Each row is a point on a landscape with many peaks, with its height.
A climber steps from a point to the highest of its 2 nearest points, and stops where none of them is higher. Distance is the straight distance between rows; heights are no part of it.
K_36: [ 90 181 125 138  86 120 142 125 164 195 130 137 186  89 113  96  66 117
 174 200 180 116 168 107 131  99 119 126 114 127 106 121 130 154 100 149
  72 157 155 117 132 159 135 148 129 147 131 150 118 141 139  60 145 176
 155 133 175 156 105  71 141]  (h 367)
K_426: [ 90 121  89 149 112 147 166 130 157 173 186 164 112  82 136 141 116 123
 162 161 182 116 129 130 146 129 121 109  97 159 147 129  88 141 122  87
 143 117 119  91 119 144 151 172 167 111 114 117 166 180 118 117 115 150
 154 147 109 167  74 114 111]  (h 277)
K_561: [188 117 172 108 179 109 103 100 155  77 104 114 140 178 148 136 198 152
 116  91  92 123 146 145  92 136 153 156 133 151 158 178 153 144 120 171
  66 128 168 100 180  83  81 100  89  73 169 111 117  72 133 108 147  96
 124 149 180 140 122 118  95]  (h 129)
K_457: [160 143 146 131 219  87 128 150 162 141 173 181  87 126 134 167 175 140
 107 108 123 101  61 144 177 126 147 143 117 158 197 143  84 147 119  65
 215  93 142 150 129 171 148 155 140  86 108 108 155 107 134 167  76  68
 144 108 108 170 144 137 106]  (h 65)
K_21: [150 129 182 146 128 132 127  99 193 163  82  89 174 131 103 161 113 132
 148 114 181 102 139 126 120  60 102 148 121 117 115 109 139 137 112 149
 116 143 169  73 184 157 117 139 123  99 100 166 132 111 117  95 140 124
 127 166 135 133 119 106  98]  (h 723)
K_888: [ 69 183  97 134  99 153 167 127 127 178 166 161 149  75 127 104  88  89
 164 192 183 114 166  99 131 130 131 113  88 116 115 114  96 133 127 115
  86 150 130 103 130 135 148 145 153 160 144 137 121 171 130  80 115 193
 147 160 122 156  77 106 142]  (h 320)
K_836: [148 155 138 123 188 111 156 119 137  76 118 175 122 184 130 143 191 110
 127  80 118  94 122 115 164 134 115 114 119 171 178 130  98 117 130 105
 103  92 128 117 181 126 142 152 122  97 176  84 157 102  99 172 127 128
  83 101  96 117 109 101 154]  (h 457)
K_806: [179  86 126 102 166 101 107 140 116 107 172 185 123 114 157 107 224 139
  83 100 106 126 125 124 129 176 168  86  87 172 128 140 124 155 174 116
 118 134 110 113 126 115 101 161 108 112 114  60 126 133  88 190  91 107
 131  84 152 174 121 150 155]  (h 336)
K_159: [121  57 121 127 117 159 118  97 131  99  98  97 146 114  98  70 108 134
 129 104 139 129 186 101  43 124 115 112 121 103  61 151 110 133 133 167
 107 107 144  50 143  84 100 110 102 105 147 160 109 162 103 149 160 173
 140 121 125 113 107 124 125]  (h 315)
K_243: [108 189 108 141 180 172 158 116 137 126 220 153 168 107 132 100 104 122
 125 134 174  74 123  71 120 145 109 101 123 135 147 111 121 180 117 134
 129 147 159  98 149 199 157 125 158  93 138 140  66 105 146 117 119  88
 175 164 118 142 104  70 119]  (h 117)
K_53: [146 108 171 169  97 127 132 101 147 183 130 161 175 137  88 100  81 127
 180 140 106 113 248 114  90 125 134 167  78 124  89 124  89 121 105 149
  84 130 200  75 188 130 120 123  90 123 140 184  70 152 112  94 164 193
 149 128 142 123 129  80 121]  (h 192)
K_741: [116 170 140 140 149 127 169 107 118 125 111 171 139 141 121 116 175 101
 144 133 140 108 153 117 151 128 101 124 147 155 153 110  89  86 148 103
  79 114 128 125 176 100 144 165 131 137 176  76 190 102  46 157 140 187
  61  82 105 113 124 102 162]  (h 523)
K_494: [180 111 184 160 132 153 150  80 118 123 129 136 145 140  73  77  48 143
 145 125 109 112 208  70  98 137 163 139 108 111  74 113 122 156 130 166
  89 151 211  63 147 140 122 102  93 132 125 212  36 136 123 142 171 183
 158 133 145  96 139  99 110]  (h 227)
K_544: [169 145 149 115 111  32 131 158  87 147 129 199 128 154 186 180 169 100
 135 103  67 158 113 130 180 125 130 145  73 148 156 130  82  73 139  85
 105 124 100 176 152 140 125 133 127 132 156 117 159 133 118  96 151 154
  82 123 143 130 116 123 143]  (h 540)
K_480: [103  95 182 137  85 142 133 117 138 156 114  75 172 115  81 142  80 130
  89 131 132 177 123 122  83  93  95 127 128  90  69 121 159 129 131 149
 121 193 117 106  91 157 165  89 106 137 104 171 162 185 115  98 166 140
 150 168 143  79 163 160 136]  (h 238)
K_485: [107 201 118 159 172 157 163 119 139 124 158 169  97 154 104 137 143 121
 114 141 136  95 151 124 171 135 109 116 126 136 172  87  84 105 133 116
 148 113 161 132 158 158 171 133 136 156 143 116  91  88  99 206  94 126
 136 132  85 113 182 158 121]  (h 525)
K_149: [115 101  91 118 154 130 170 195 116 155  69 172  85 160 158 147 150 107
 181 134 112 117  87 154 143 130 133 168 146 121 116 151 164  96 123  98
 195 122 106 127  74 160 104 164 129 101 134 158 153 112 208 166  87 120
 180 112 128 108 160 123 140]  (h 232)
K_97: [127 118 152 118  95 143 145 124 159  78  65 120  97 127 127 200 148  89
 122 115 125 149 123 145 121 100  97  92 133 108 134 126 155  96 150 127
 114  47 130 136 147  98 144 114 138 140 117 109 201 138 136 170 122 120
 106 157  97 108  86 144 141]  (h 373)
K_462: [137  99 119  99 130 106 170 200 110 131  55 151 124 168 152 181 181  84
 156 106 100 144  86 133 131 111 109 151 121 131 102 142 144  66 140 101
 163 114  99 119 115 136 116 140 116 125 132 126 150 126 173 160 124 142
 120 121 132  84 126 126 170]  (h 273)
K_207: [151 103 161 137 121 172 101  73 189  48 125 101 120 115 129 141 147 138
 105  62 134 119 161 147 152  99 116 112 106 126 134 166 135 113 107 148
 130 105 152  95 188 123 102 108 143 100 124 135 142 146  91 117 152 105
 120 168  94 152  99 164  77]  (h 268)
K_102: [ 86 143 112 144  93 164 119 114 151 102 134  69 134 121  95 131  78 145
  94 128 185 136  90 157 179 139 128  95 185 127 122 125 154 145 116 135
 116 136 123 161 106 136 138 136 132 120 109 118 154 135 142  90 160 127
 104 138 107 166 153 149  94]  (h 199)
K_521: [138 120 130 144  98 158 107  89 145  71 134  86 141 133 103 153  95 124
  90 100 144 112 145 142 197 114 103  93 135 127 120 120 132 139  98 140
  93 120 135 129 162 135 130 117 136 136 129 159 116 116 126 121 162 114
  81 146  70 133 130 139  77]  (h 233)
K_971: [152 122 127 112 164 109 120 123  95  97 170 149  89 141 109 108 161 128
  83 110  95 121 125 105 142 172 146  93  84 155 136 123 104 143 159 112
 136 115 109 124 140 104 148 134 122 160 144  78  99 124  93 222 100 131
 122  59 114 143 119 155 183]  (h 384)
K_75: [101  96 168 154 139 150 159 115 108 169 110  97 129 113  93 106  85 170
 101 135 148 154 102 128 101 112 114 164 152  97  78 128 194 136 143 137
 156 203 101 123  79 188 162 103 103 102  93 184 101 161 150 117 158 105
 183 145 159  93 176 134 157]  (h 293)
K_527: [ 81  93 144 131 107 146 147  95 135 129 127 120 153 118 146 121 129 132
 133 101 112 166 141 159 123  93 110 148  99 129 157 165  87  99 106 100
 115 114 124 111 157 102 150  93 129 111 146  93 175 151  77  89 143 161
  92 150 145 114 148 161 131]  (h 189)
K_296: [ 86 104 153 168 107 149 159 135 152 172 146 169 154 131  89 108  93 152
 186 128 100 136 209 136 142 121 113 157  96 152 112 116 112 114 111 135
 104 132 150  78 165 159 132 127 108 106 141 141  76 161 125  76 160 176
 137 131 141 128 158  98 138]  (h 162)
K_350: [ 93 204 102 137 210 136 151 131 137 161 216 132 120 120 135  90  96 121
 144 162 140  84 123 107 135 149 116 137 156 115 162 120 130 157 109 123
 191 151 147 126 115 183 165 120 160  94 138 145  83  97 175 146  91  42
 182 160 126 139 142  77  80]  (h 97)
K_752: [ 79 140 146 118  68 130 103  98 125 143 114  98 147  93 121  88 119 128
 110 148 131 167 133 141 124 127 149  99 139 119 118 129 146 126 177 121
  71 129 110 149 124  87 100 158 126 167 145  73 162 132  75 100 129 182
  71 109 140 158 139 174 145]  (h 510)
K_405: [100 179 117 133 103 137 146 119 128 151  94 135 145 111 121 116 161  99
 167 151 150 146 129 126 128 135 128 147 167 133 145 123 113  95 136 108
  63 127 105 112 136  95 127 173 144 156 178  66 200 100  86 118 127 214
  61 118 143 122 127 146 130]  (h 612)
K_189: [127 131 135 118 160 102 143 161 121 156 214 211 141 122 107 170 159 108
 157 117 124 135 145 111 129 130  78 162  37 187 208 111  54 112  88  91
 158 149 111  67 169 160 158 144 138 115 113 149 120 149 121 134  86 124
 122 128  91 118 119  77 168]  (h 31)
K_269: [108 132 120 102 109 139 169 190 136 133 105 162 118 154 106 189 119  83
 184 102 118 164 113 127 158 101  69 122 113 159 146 128 110 114  77  79
 127 134 111  32  98 115 153 153 141 141 132 114 219 150  84 132 148 171
  95 157 121 113 101 147 133]  (h 278)
K_364: [154 120  89 107 138  93 114 133  95  91 158 102  97 107 130 114 126 137
  92 101  99 142  90 112 104 139 119 138 108 112 123 113 114 133 157 127
 160 152  98 139 127 127 129 104 125 146 128 113  95 133 123 177  96  79
 129 114 113 112 120 140 147]  (h 328)
K_408: [163 123 156 127 118  48  72 119  80 186 131  82 111 129 148 134 108 167
 109 122  68 141 103 114 120  84 111 158 110 100 103 149 128  94 142 121
 146 163  57 140 118 185 101 116 127 127 130 168  72 118 108  72 140 104
 105 112 157  88 160 109 147]  (h 438)
K_117: [128  98 107 124 115 131 138 157  72 175  51 183 119 127 123  91 137 141
 168 159  99 124  83 149 123 124 154 151 145 129  86 126 166 124 133 119
 169 108 115 191  89 127  82 153 127  84 105 141 161 139 184 139 134 114
 174 103 168 101 133 135 133]  (h 195)
K_862: [138 186 127 113 181 117 149 157 147 108 157 140 123 181 113 142 159 119
 117 110 103 124 135 132 185 134 115 158 143 145 175  89 116 100 126 135
 149 128 155 129 156 167 125 117 121 162 150 133  77  61 118 155  95 105
  88 143 100 109 204 167 130]  (h 607)
K_593: [127 101 118 116 102 139 110 118  56  84  90 115 109 179 141  86 117 156
 118 138  71 154  94 127 115 164 177 110 155 135 116 127 157 111 161 147
 108  92  94 185 109  88 106 127 121 117 158  94 124 129 149 118 156 147
 105 104 147 122 157 146 154]  (h 372)
K_510: [176  97 162 153 165 153 110  99 180  89 119 110 132 176  99 119  93 192
 139  82 119 135 135 112 166 135 150 179 135 150 121 110 173 158  91 166
 110 150 191  80 147 166 118 120  88 106 124 190  53 108 148 121 162 128
 106 136 152 138 155 123 120]  (h 482)
K_423: [124 142 140 137 102 108 133  59  76 159 141  87 173 118 133  82  75 127
  87 144  96 126 144  81 109 117 123 103 102  94 108 112 109 129 148 147
 103 160 131 172 156 106 128  97 125 152 147 161  94 105  92 111 129 112
 133 121 150 107 130 119 157]  (h 236)
K_675: [148 104 146 121 169 126 143 145 159 115 105 112 175 215 155 159 187 128
 148  95  99 143 143 141 116 127 123 166 127 163 162 149 133 105  98 160
  83 127 170 100 172 109 115  91  85 116 163 127  83  66 140 101 148 146
 111 139 167 117 156 119 170]  (h 154)
K_385: [174  88  87 136 129 127  78 147  79 163 137 162 110 122 152 117 101 171
 154 172  94 138 120 101 152 177 172 150 121 122 118 109 168 176 118 162
 170 152 102 166  73 120 104 127 129 121  96 199  53 125 190 116 123 103
 156 101 185 138 140 120 137]  (h 89)
K_339: [107 133 144 126  63 150 135 133 170 124 107  83 153  80 104 156  90 100
 157 117 188 147 145 129  81  81  92  89 117 107  88 129 136 131 142 158
 130 135 137  51 130 129 144 157 145 158  90 120 172 183  96 123 127 164
 140 175  94 151  81 142 114]  (h 504)
K_994: [143  57 100 132 111 153 128 119 138 121 120 119 131 104 155 106 149 125
 122 122 190 108 133 116  47 122 124 102 115 128  86 150 118 137 146 150
 145  93 152  86 155  89 104 135 143  96 103 125 156 166  87 153 130 132
 159 154 151 130  47 133 124]  (h 370)
K_654: [ 91 146 114 147 142 166 197 114 110 127 133 153 102 153 108 138 130 104
 108 128 127 128 143 124 180 126 116  88 126 138 125  96 110  91 121 106
 130 108 116 141 140 130 177 116 144 132 158 136 147 139 114 205 121 148
 138 135  82 105 153 152 150]  (h 458)
K_180: [112 118  81 102  74 146  86 154  95 132  89 105 129 105 118 125 100 129
 110 165 162 168  54 130 105 144 168 101 173 126  95 116 181 165 132 155
 147 124 112 200  46  90 113 125 133 142  81 149 167 175 185 108 123 135
 166 115 136 142 106 142 147]  (h 140)
K_692: [123 116  89 136 121 179 166 117 127  77 129 144  89 152 102 112 111 106
  92 137 133 108 133 110 173 151 141  55 148 126  74 109 150 123 124 129
 128  89 124 129 120 124 147 123 151 134 147 159 142 146 141 213 135 131
 148 128  88 117 121 172 105]  (h 422)
K_170: [ 93 115 157 133  79 114 135  69  90 171 143  77 189 101 109  92  64 117
  76 155 107 161 142  98  99 100 119 119  97  84  86 116 115 128 137 140
  90 171  95 151 102 117 171  76 131 137 143 162 151 171  98  88 141 129
 149 142 127  94 128 149 150]  (h 198)
K_646: [155 120 131 116 189 116 140 140 139 145 189 197 108 142 110 183 153 119
 122 105 137 109  91 121 162 123 106 148  57 174 204 124  62 130  92  79
 180 112 124 110 157 160 165 148 147 101 108 151 125 121 147 175  91  87
 142 131  86 144 110 111 132]  (h 49)
K_349: [134 130 122 116 107  72 114 150  78 161  69 106 123 139 129  99 171 116
 167 109  84 116 152 155 104  83 114 184 120 112  83 165 119  71 135 133
  93 136  79 112 169 115  81 160  93 130 159 119 120 126 122 108 128 162
 123 124 138 102 137 115 126]  (h 56)
K_208: [ 90 110 127 113  68 119 118 105  72 107 122 118 108 131 122  97  92 122
  87 142  99 177  91 127 138 157 164  74 140 127 106 114 139 106 166 119
 104 108  83 183 107 106 127 131 154 145 148 106 184 184  98 113 136 157
  74 107 124 130 135 181 165]  (h 435)
K_465: [133  97 127 107 104 136 156 181 157 122  62 137 141 142 142 193 168  92
 166 119 137 155 102 140 133 115 101 115 139 148 129 144 151 115 130 119
 120 111 138  96 117  86 126 159 135 141 116  87 201 129 134 142 140 144
  80 158 158 137  98 146 145]  (h 322)
K_272: [128 119 164 112  95 137 148 145 149 111 118 112 122 128 138 227 133  84
 100 102 132 154 122 146 140  77  83 110 119 115 127 104 111  96 103 114
 139  92 142 116 151 137 178  81 154 144 105 154 171 141 119 169 131 102
 116 191  70  93 100 163 110]  (h 433)
K_449: [111 123  96 133 118 159 118 148 125 148 116  91 150 104 120 116  76 137
 147 176 210 134  87 130  96 139 173  93 175 123 104 131 164 177  95 147
 148 151 150 143  53 103 152 108 137 131  81 143 126 150 203  88 140 139
 184 153 147 163 117 104 152]  (h 148)
K_422: [102 174 115 120 111 124 139 159 123 149 133 145  88 124 116 191 149 108
 166 117 131 167 134 135 154 103  97 148 101 143 171 116  49 110  86  57
 129 125  99  58 125 124 195 128 153 160 144 111 192 155  88 150 130 199
 100 131  76 124  87 125 124]  (h 246)
K_76: [ 71  95 128 149 129 163 181 128 155 160 136 159 178 140 123 125 118 127
 176 141 131 150 162 137 129 117 104 147 114 160 168 132  83 110  95 127
  91 123 153  81 148 112 160 124 130 117 169 107 149 131 104  77 146 182
  98 145 163 115 152 115 150]  (h 163)
K_927: [154 161 106 109 153  98 120 162 140 103 112 131  42 118 130 120 188 149
 126 112 131 109 100 156 103 152 156 122 168 122 126 153 142 138 171  96
 173  97 106 151  87 135 103 178 113 123 109  55 162 148 143 192  99 119
 174  92 105 163 112 150 102]  (h 279)
K_967: [109 123  75 123 120 142 116 172 132  88 115 125  29 143 113 140 137 123
  97 137 114 154  90 163 127 158 150 128 149 114 119 131 128 127 151 103
 167  75 109 174  77 124 142 156 139 154 129 112 157 149 176 225  93 145
 187  93  84 152 130 178 109]  (h 319)
K_592: [149  54 110 121 177  95 121 166 120 133 163 191 166  94 159  99 199 151
 133 101 119 140 117 163 133 159 147 149  98 187 144 179 122 140 135 121
 128 160 111 118 117 123 115 155 124  77 103  90 125 138 125 107  87  82
 142  97 191 168 143 120 126]  (h 290)
K_62: [150 143 111 121 120  95  80  88  95 112 178  76 130  95 135 105 101 141
  88 121 104 127 118 122  64 103 113 168  86  84 138 131 102 145 137 149
 124 161 121 147 184 110 110  72 133 143 150 142  84 121 122 140 110  89
 149 151 139 106 103 127 106]  (h 280)
K_43: [182 228 117  91 159 107  99 131 193 133 151 122  96 113 137 113 165 155
 126 144 156  79 158 113 140 131 134 125 155 107 106 113 147 174 140 140
 153 127 150 140 143 130  70 134 119 153 127 117  92  96 108 160 107  90
 142 156 111 161  93 149  58]  (h 229)
K_626: [118  63  97 135 144 118 127 189 137 155 152 172 136 107 177 146 169 145
 168 129 134 130 124 181 140 176 132 176 122 158 174 164 149 144 120 122
 142 180 104 110  82 138 120 157 130  96  92 113 114 127 180  86  74  96
 156  85 157 165 151 103 137]  (h 250)
K_67: [110 184 117 137 155 104 124  85 123  98 170  98  79  98 124 128 140 143
  88  99 161  82  92 136 113  93 119 120 142 127 166 158  74 129 143  89
 152 101  93 142 157 142 156 138 139 102 135  71 153 140  85 151 115 127
 130 117  65 166  89 100 101]  (h 178)
K_65: [ 89 100 144 125 151 104 118 188 140 197 147 176 126 104 189 128 153 139
 152 139 129 104 124 195 107 159 118 182 157 114 185 157 154 134 113 108
 191 185 112 144  46 151 117 122 137 115  71 105  93 113 166  62  96  79
 162  91 138 115 176 124 152]  (h 209)
K_975: [126  78  91 102  77 148 117 151 157 116 119 120 122  92 127 128 136 103
 123 138 189 135 129 120  81 125 135  66 119 125  66 121 134 135 143 134
 122  86 139  89 107  98 119 161 138 151 102 119 176 200 112 163 108 175
 146 133 109 154  46 157 145]  (h 424)
K_664: [126 129 114 154 185 164 132  96 181 114 199 142 157 141 118 106 128 158
 109  90 191  71 109 102 175 116 100 108 133 177 134 105 115 153 110 140
 147 125 136  90 138 193 142 164 142  71 135 123 129 125  86 117 136  95
 131 144  89 142 118  96 117]  (h 142)
K_876: [150 137 140 106 152 154 139  99 132  62 103 151  85 161 162  88 165 128
 122 123  82 119 121 140  98 150 164 111 151 116 151 148 171 128 163 135
 150  58 161 178 157  82  98  92 131 117 149  71 153 103 124 180 129  78
 115 140 143 108 105 160  98]  (h 344)
K_402: [155 121 158 124 140 118 111  88 147  88 111 101 139 140 131  89 192 141
 123  82 110  88 174 137  69 111 135 136 143 123 139 178 136 132 150 146
  80 103 118  96 192  93  71 144  96  94 166  75 147  98  90 132 125 132
 101 113 146 127 123 113  87]  (h 108)
K_32: [ 88 194 113 128 109 117 115 113 114 111 162  93  98  86 116 166 111 102
  88 124 151 145 101 128 119 104  92 132 127 116 167 120  46 121 131  86
 102 118  96 126 141 118 203 110 154 170 154  95 159 135  86 169 107 164
 119 127  56 130  82 130 114]  (h 208)
K_606: [111 161 139 153  84 141 140  58 142  89  91  54 182 155  98 130  79 100
 113 139 133 106 195 102 144 122 136  85 170 120 147 127 143 132 118 153
  47 137 144 170 120 102 114 127 118 174 166 174 122  56 121 101 143 167
  93  85  83 108 133  91 110]  (h 526)
K_811: [139 133 155 127  77  84  83  92 133 118  80  41 153 147 116 123 155 131
 142  92  93 119 178 121  96 108 117 148 126 101 107 157 148 110 151 143
  52 123  92 111 151 103  67 163  94 146 159 117 123  89 119 108 132 170
  96  97 117 142 147 118 104]  (h 82)
K_345: [136 101 100 111  95 138 136 143  96 124  70 134  99 115 128 123 119 120
 127 154 126 137  68 133 112 103 147 119 157  96  86 116 147 124 139 143
 156  91 113 189  96 101 114 122 138 108  92 151 183 159 175 151 113 112
 184 139 126 100  92 138 118]  (h 167)
K_220: [137 130 141 117 134  97 133 147 104 163 170 169 182  91 102 127 132 111
 143 110 132 116 152 112 100 114  57 164  55 150 136 109  78 124 131 135
 142 186 115  65 186 153 129 146 122 130 110 134  87 146  98 124  98 111
 111 141 108 111 119  93 158]  (h 10)
K_114: [151  41 104 132 115 164 151 153 118 120 121 156 126 135 154 149  95 115
 163 134 117 142 122 112 144 124 146 133 101 131 112 131 134 135  81 137
 151 122 148 132 116 113 153  96 134 105 109 202 106 151 210 129 163 122
 166 169 162  98 107 112 128]  (h 572)
K_211: [167 121  93 137 153 122 140 171 135 138 125 134 118 176 148 149 121 109
 175 158 152 111 132 116 166 133 151 153 119 134 143  99 142 117  72 171
 144 128 172 143 130 119 132 110 117 122 129 192  89  98 209 110 141 113
 148 141 166  94 145  82 138]  (h 703)
K_463: [149 130 127 121 138  47 102 158  80 154 157 112 138 137 129 133 107 149
 119 106 106 142  87 101 172 133  98 146 110 143 109 119 127 117 141 123
 144 200  71 142 121 174 113 156 136 128 140 148  76 100 114  87 124 104
  74  90 135 129 163  95 175]  (h 524)
K_757: [172 129 154 118 139 151 119 109 170  27 127 137  67 121 150 126 172 126
  97  73  98 135 102 140 135 115 128 130 137 111 147 187 157  87 153 129
 168  75 146 145 180 117 101 101 136  95 113 111 163 144 113 175 133  77
 132 154 110 147  73 182  84]  (h 304)
K_810: [141  82 153 153 122 182 146 123 116  94 110  99 153 131  81 107  67 136
 142 124 146 129 164 105  63 137 152 118 140 109  77 109 133 166 138 183
 107 147 186  64 135 120 139  93  90 150 124 166  61 147 155 130 155 178
 159 139 140 106 146 118 148]  (h 265)
K_620: [139 104 182 120  84 153  95  34 120  88  47 125 143 144 119  93 109 142
 111 152  77 129 189 119  92 151 157  73 157 118 108 141 209 117 168 147
  73  35 145 178 129  73  88 120 103 131 130 125 162 119 135  91 165 138
  72  75 147 128 123 130 131]  (h 456)
K_460: [120 112 186 114  73 130  99  38 102  58  80 135 144 135 120 121 107 108
 111 129  60 128 187 101 109 178 136  62 112 124 121 133 155  98 191 118
  48  56 106 143 136  85 109 150 126 162 170 113 185 131  92  96 149 146
  32  68 103 122 101 129 143]  (h 538)
K_411: [135  97 144 140 116 127 117 118 146 134  89  77 178 175 136 162 154 149
 144 134 105 150 144 142  89 125 126 146 148 133 151 143 126 118 111 136
  70 135 164 123 122  98 117  94  87 164 135  99 131  76 126  95 163 172
  80 122 183 107 167 124 178]  (h 184)
K_929: [169 113 176 132 133 161  92  35 144  50  65 114 115 140 136 106 122 141
 111 151  79 112 166 141  97 122 175 108 161 102 133 158 187 143 132 166
  99  65 181 175 166  67  95  60 121 123 121 140 136  95 131 147 164  87
 111 122 157  97 104 144  97]  (h 392)
K_471: [161 108 134 156 166 142 141 178 168 105 134 154 160 177 113 142  95 121
 175 100 150 110 139  99 171 145 134 154 103 157 128  81 144 144  82 182
 134 144 202  82 154 168 152 135 122 110 135 191  70 109 195 105 157 114
 129 125 149 108 156  86 144]  (h 580)
K_84: [191 125 119 112  94  55  86 167  79 157 123 154 148 148 155 178 149 131
 134 126  84 157 126 111 167 147 115 132  75 145 113 122 105  99 153 137
  92 167  83 145 134 123 106 177 122 143 134 113 110 128 106 102 129 130
  77  97 166 127 133 114 156]  (h 650)
K_772: [128 172 116 119 235 106 131 134 151 157 185 165  91 116 132  93 134 129
 139 133 121  88  99 128 140 142 140 134 135 126 166 129 113 168 120  83
 246 139 146 134  92 174 138 125 139  97 128 120 136 104 139 203  78  55
 155 110 121 137 152 122  90]  (h 80)
K_353: [127 108 166 139  97 145 118  98 188 147  83 109 184  98  87 137  90 118
 151 104 180 125 182 118 122  72  88 101 111 122  78 135 130 149 102 138
 113 138 152  47 143 131 119 149 125  96 109 159 174 164  78 109 188 154
 112 155 113 139 119 135  93]  (h 601)
K_582: [114 140 133 124 145  67  96 161  99 208 135 137 116  96 178 104 165 155
 141 157 114 128 129 186 105 139 135 196 162 108 154 159 116 119 125 107
 130 166  75 194  82 130 103 115 123 128 106  69 106 114 123  33 110 110
 146 105 158 133 147 111 146]  (h 172)
K_135: [178 191 114  91 145 109  82 113 104 124 105 103 123 131 151  99 138 141
 114 144 127  95 120 101 118 154 156 107 168 100 110 105 152 177 133 147
 131 127 130 187 132  88  84 116 118 129 136 116 103  98 152 143 147  89
 128 129 144 137  91 116  85]  (h 205)
K_855: [141 150  93 120 163 159 139 180 151 111 129 118  90 148 136 137 119 118
 165 144 136 122  99 145 125 133 157 137 160 104 127 123 157 137 127 143
 203 120 171 102  92 138 140 110 143 148 109 138 100 101 179 202  98  74
 165 168 129 125 161 165  70]  (h 419)
K_843: [121 147  94 124 117 114 117 170  49 121 106 124  84 205 149 140 126 127
  91 145  70 133  80 122 136 170 164 125 168 117 120  92 140  94 150 117
 160 100  75 227  61 151 125 118 137 147 140 134 130 119 169 137 157 124
 122 108 146  88 194 141 142]  (h 313)
K_908: [125 116 123 117 152  58 117 165  86 140 144 124 116  92 143 111 118 143
  95 105 115 132  52 151 134 148 124 148 157 119 113 145 161 154 162 109
 214 191  72 172  58 173 118 140 137 116  93 119 102 125 138  97 123  84
 115  84 138 142 181 109 160]  (h 428)
K_591: [100 125 122 138 141 156 129 122 150 113 199 108 150 101 109 124 110 152
 100  99 184 133  80 129 177 123  99 129 121 153 160 130 120 157 124 110
 151 173 119 120 125 159 151 145 133  97 100  85 137 141 104  91 136 102
 100 137 106 170 153 121 134]  (h 166)
K_580: [124 157 143 135 158  62  73 130  99 229 133 140 141 118 149  53 142 175
 150 173  93 126 159 153 137 156 157 178 157 139 119 134 149 148 105 115
  94 165 104 185 102 117 104 141 107 106 125  90  87 113 120  55 126 102
 161  79 181 154 135  83 150]  (h 146)
K_869: [ 97 103 128 142 112 132 133 103 113 128 173 158 114  77 159 112 166 143
  94 116 121 149 131 158 136 122 151 143  75 137 168 152  71 110 138  91
 107 117 121 148 170  90 134 113 139 115 143  79 170 175  64  99 104 154
 117 135 137 158 110 166 116]  (h 215)
K_368: [112 122  85 138  91 130 127 158  96 123 141  97 111 172 140 176 116 121
  90 149 110 142  79 133 154 141 127 117 143 113 123 111 113  95 105 128
 120 121  97 192  77 146 146  98 130 161 130 160 117 112 173 104 171 129
 107 139 137  79 165 139 129]  (h 266)
K_764: [ 68 111  98 136 115 148 143 123 124 168 177 149 134  51 160  79 153 131
 138 170 178 136 119 151 105 132 149 154 103 137 154 172  90 120 137  93
 118 140 117 114 132  96 142 153 143 128 113  74 166 170  80  77  85 153
 148 136 161 167  99 146 130]  (h 243)
K_738: [113 110 119 133 137 117  69 125  91 209 138 138 127 101 144  93 100 171
 148 217 100 134 144 141 117 161 160 182 152 127 133 127 181 154  98 133
 138 162 102 186  51 146 114 114 123  93  80 153  53 130 181  84 133 110
 176 100 177 137 127  84 180]  (h 115)
K_328: [115 158 109 110 149 165 124 125 114 128 129  96 170 124 138 104 106 118
 115 157 176 111 113 104 128 166 159  55 182 122 107  95 147 183 106 144
 140 142 150 162  92  86 139  92 135 142 124 118 113 106 168 136 128 110
 152 120 127 145 114  93 142]  (h 177)
K_785: [147 118 150 129 156 132 132 142 156 122 158 153 134 156 120 121 134 174
 139  84  87 143 132 135 170 123 126 163 115 149 139 107 161 127 130 151
 153 160 142  98 153 179 114 122 117 127 138 131  53 100 124 116 113  95
 105 141 136 128 194 178 126]  (h 519)
K_517: [ 96 194 145 142  74 149 150  96 146 135 101  75 201 123 102 116  68  92
 142 152 175 116 179  92 104  93 122  90 139 116 107 130 124 141 124 156
  56 157 160 125 135 125 122 132 115 186 150 158 120  93 130  96 143 209
 142 134 118 138 132  90 134]  (h 437)
K_163: [100 137 108 131 114 134 112 146 137 142 109  57 130 154 155 168 143 141
 124 153 156 141  91 154  90 114 140 134 185 114 151 115 107 120 102 126
 107 112 127 163  89 119 140  83 124 179 119  96 137  97 155  81 165 130
 109 148 152  88 149 138 147]  (h 223)
K_363: [126 154 162 131 125 135 161 147 135 174 151 135 117 120 131 232 127  96
 110 141 163 118 107 138 132  75  92 135 100 130 168  95  77  98 111 112
 155 100 139 102 168 174 183 106 158 132 105 165 138 142 117 128 101  90
 132 206  72 111 123 137  98]  (h 503)
K_871: [117 172 141 132  84 134 123  53  96  72 104 104 131 130 105 128  99  94
  96 146 101 118 180 103 163 171 137  51 149 124 132 115 135 111 164 129
  59  87 111 169 137  97 111 151 147 187 177 143 140  98  92 119 140 157
  54  65  63 117 101 119 126]  (h 643)
K_176: [129 180 138 126 117 109 125 146 175 173 113  98 157 106 135 196 130 113
 136 124 186 108 122 135 144  62  82 147 119 107 150  96 116 125 116 130
 128 131 145 110 171 171 127 142 137 152 121 131 124 109 119  86 107 124
 113 174  97 148 126 119 106]  (h 599)
K_216: [172  83 102 130 135 172 143 147 131  56 115 158  97 143 143 130 109 116
 146 117 117 129 113 106 159 143 160  95 127 115  88 115 158 140 107 165
 168 104 160 125 119 111 131  97 143 130 122 191 104 132 182 202 143 119
 151 165 136 115 116 158  88]  (h 487)
K_858: [101 164  79 117 147 150 113 196 132 102 127 110  52 139 138 139 109 100
 118 172 119 148 124 162 122 176 142 140 176  94 107  95 134 135 134 127
 177 104 153 171  49 127 156 116 142 197 115 117 119 120 161 216  80 113
 185 132 105 135 169 187  89]  (h 366)
K_969: [163 172 117 128 152 124 107 151 178 116 148 122  68 110 136 145 204 153
 111 118 163 105 148 155 142 132 150 120 162 124 144 137 129 140 156 118
 140 111 128 125 136 127 101 169 119 135 106  65 129 127 106 150  89 110
 159 139 110 189 121 158  89]  (h 252)
K_754: [ 99  92 134 130 138 128 138 138  97 123 143 121 104  75 115  71  85 167
  84 111 141 164  62 130 125 153 115 141 147 112  98 141 182 153 162 130
 215 211  77 158  69 166 127 124 135 110  80 183 118 155 142 139 118  87
 182 102 147 127 162 126 143]  (h 357)

Where does a climber stop that starts at each point below?
K_402 -> K_405
K_738 -> K_971
K_43 -> K_211
K_422 -> K_21
K_67 -> K_211
K_170 -> K_84
K_345 -> K_21
K_296 -> K_21
K_243 -> K_871
K_76 -> K_871
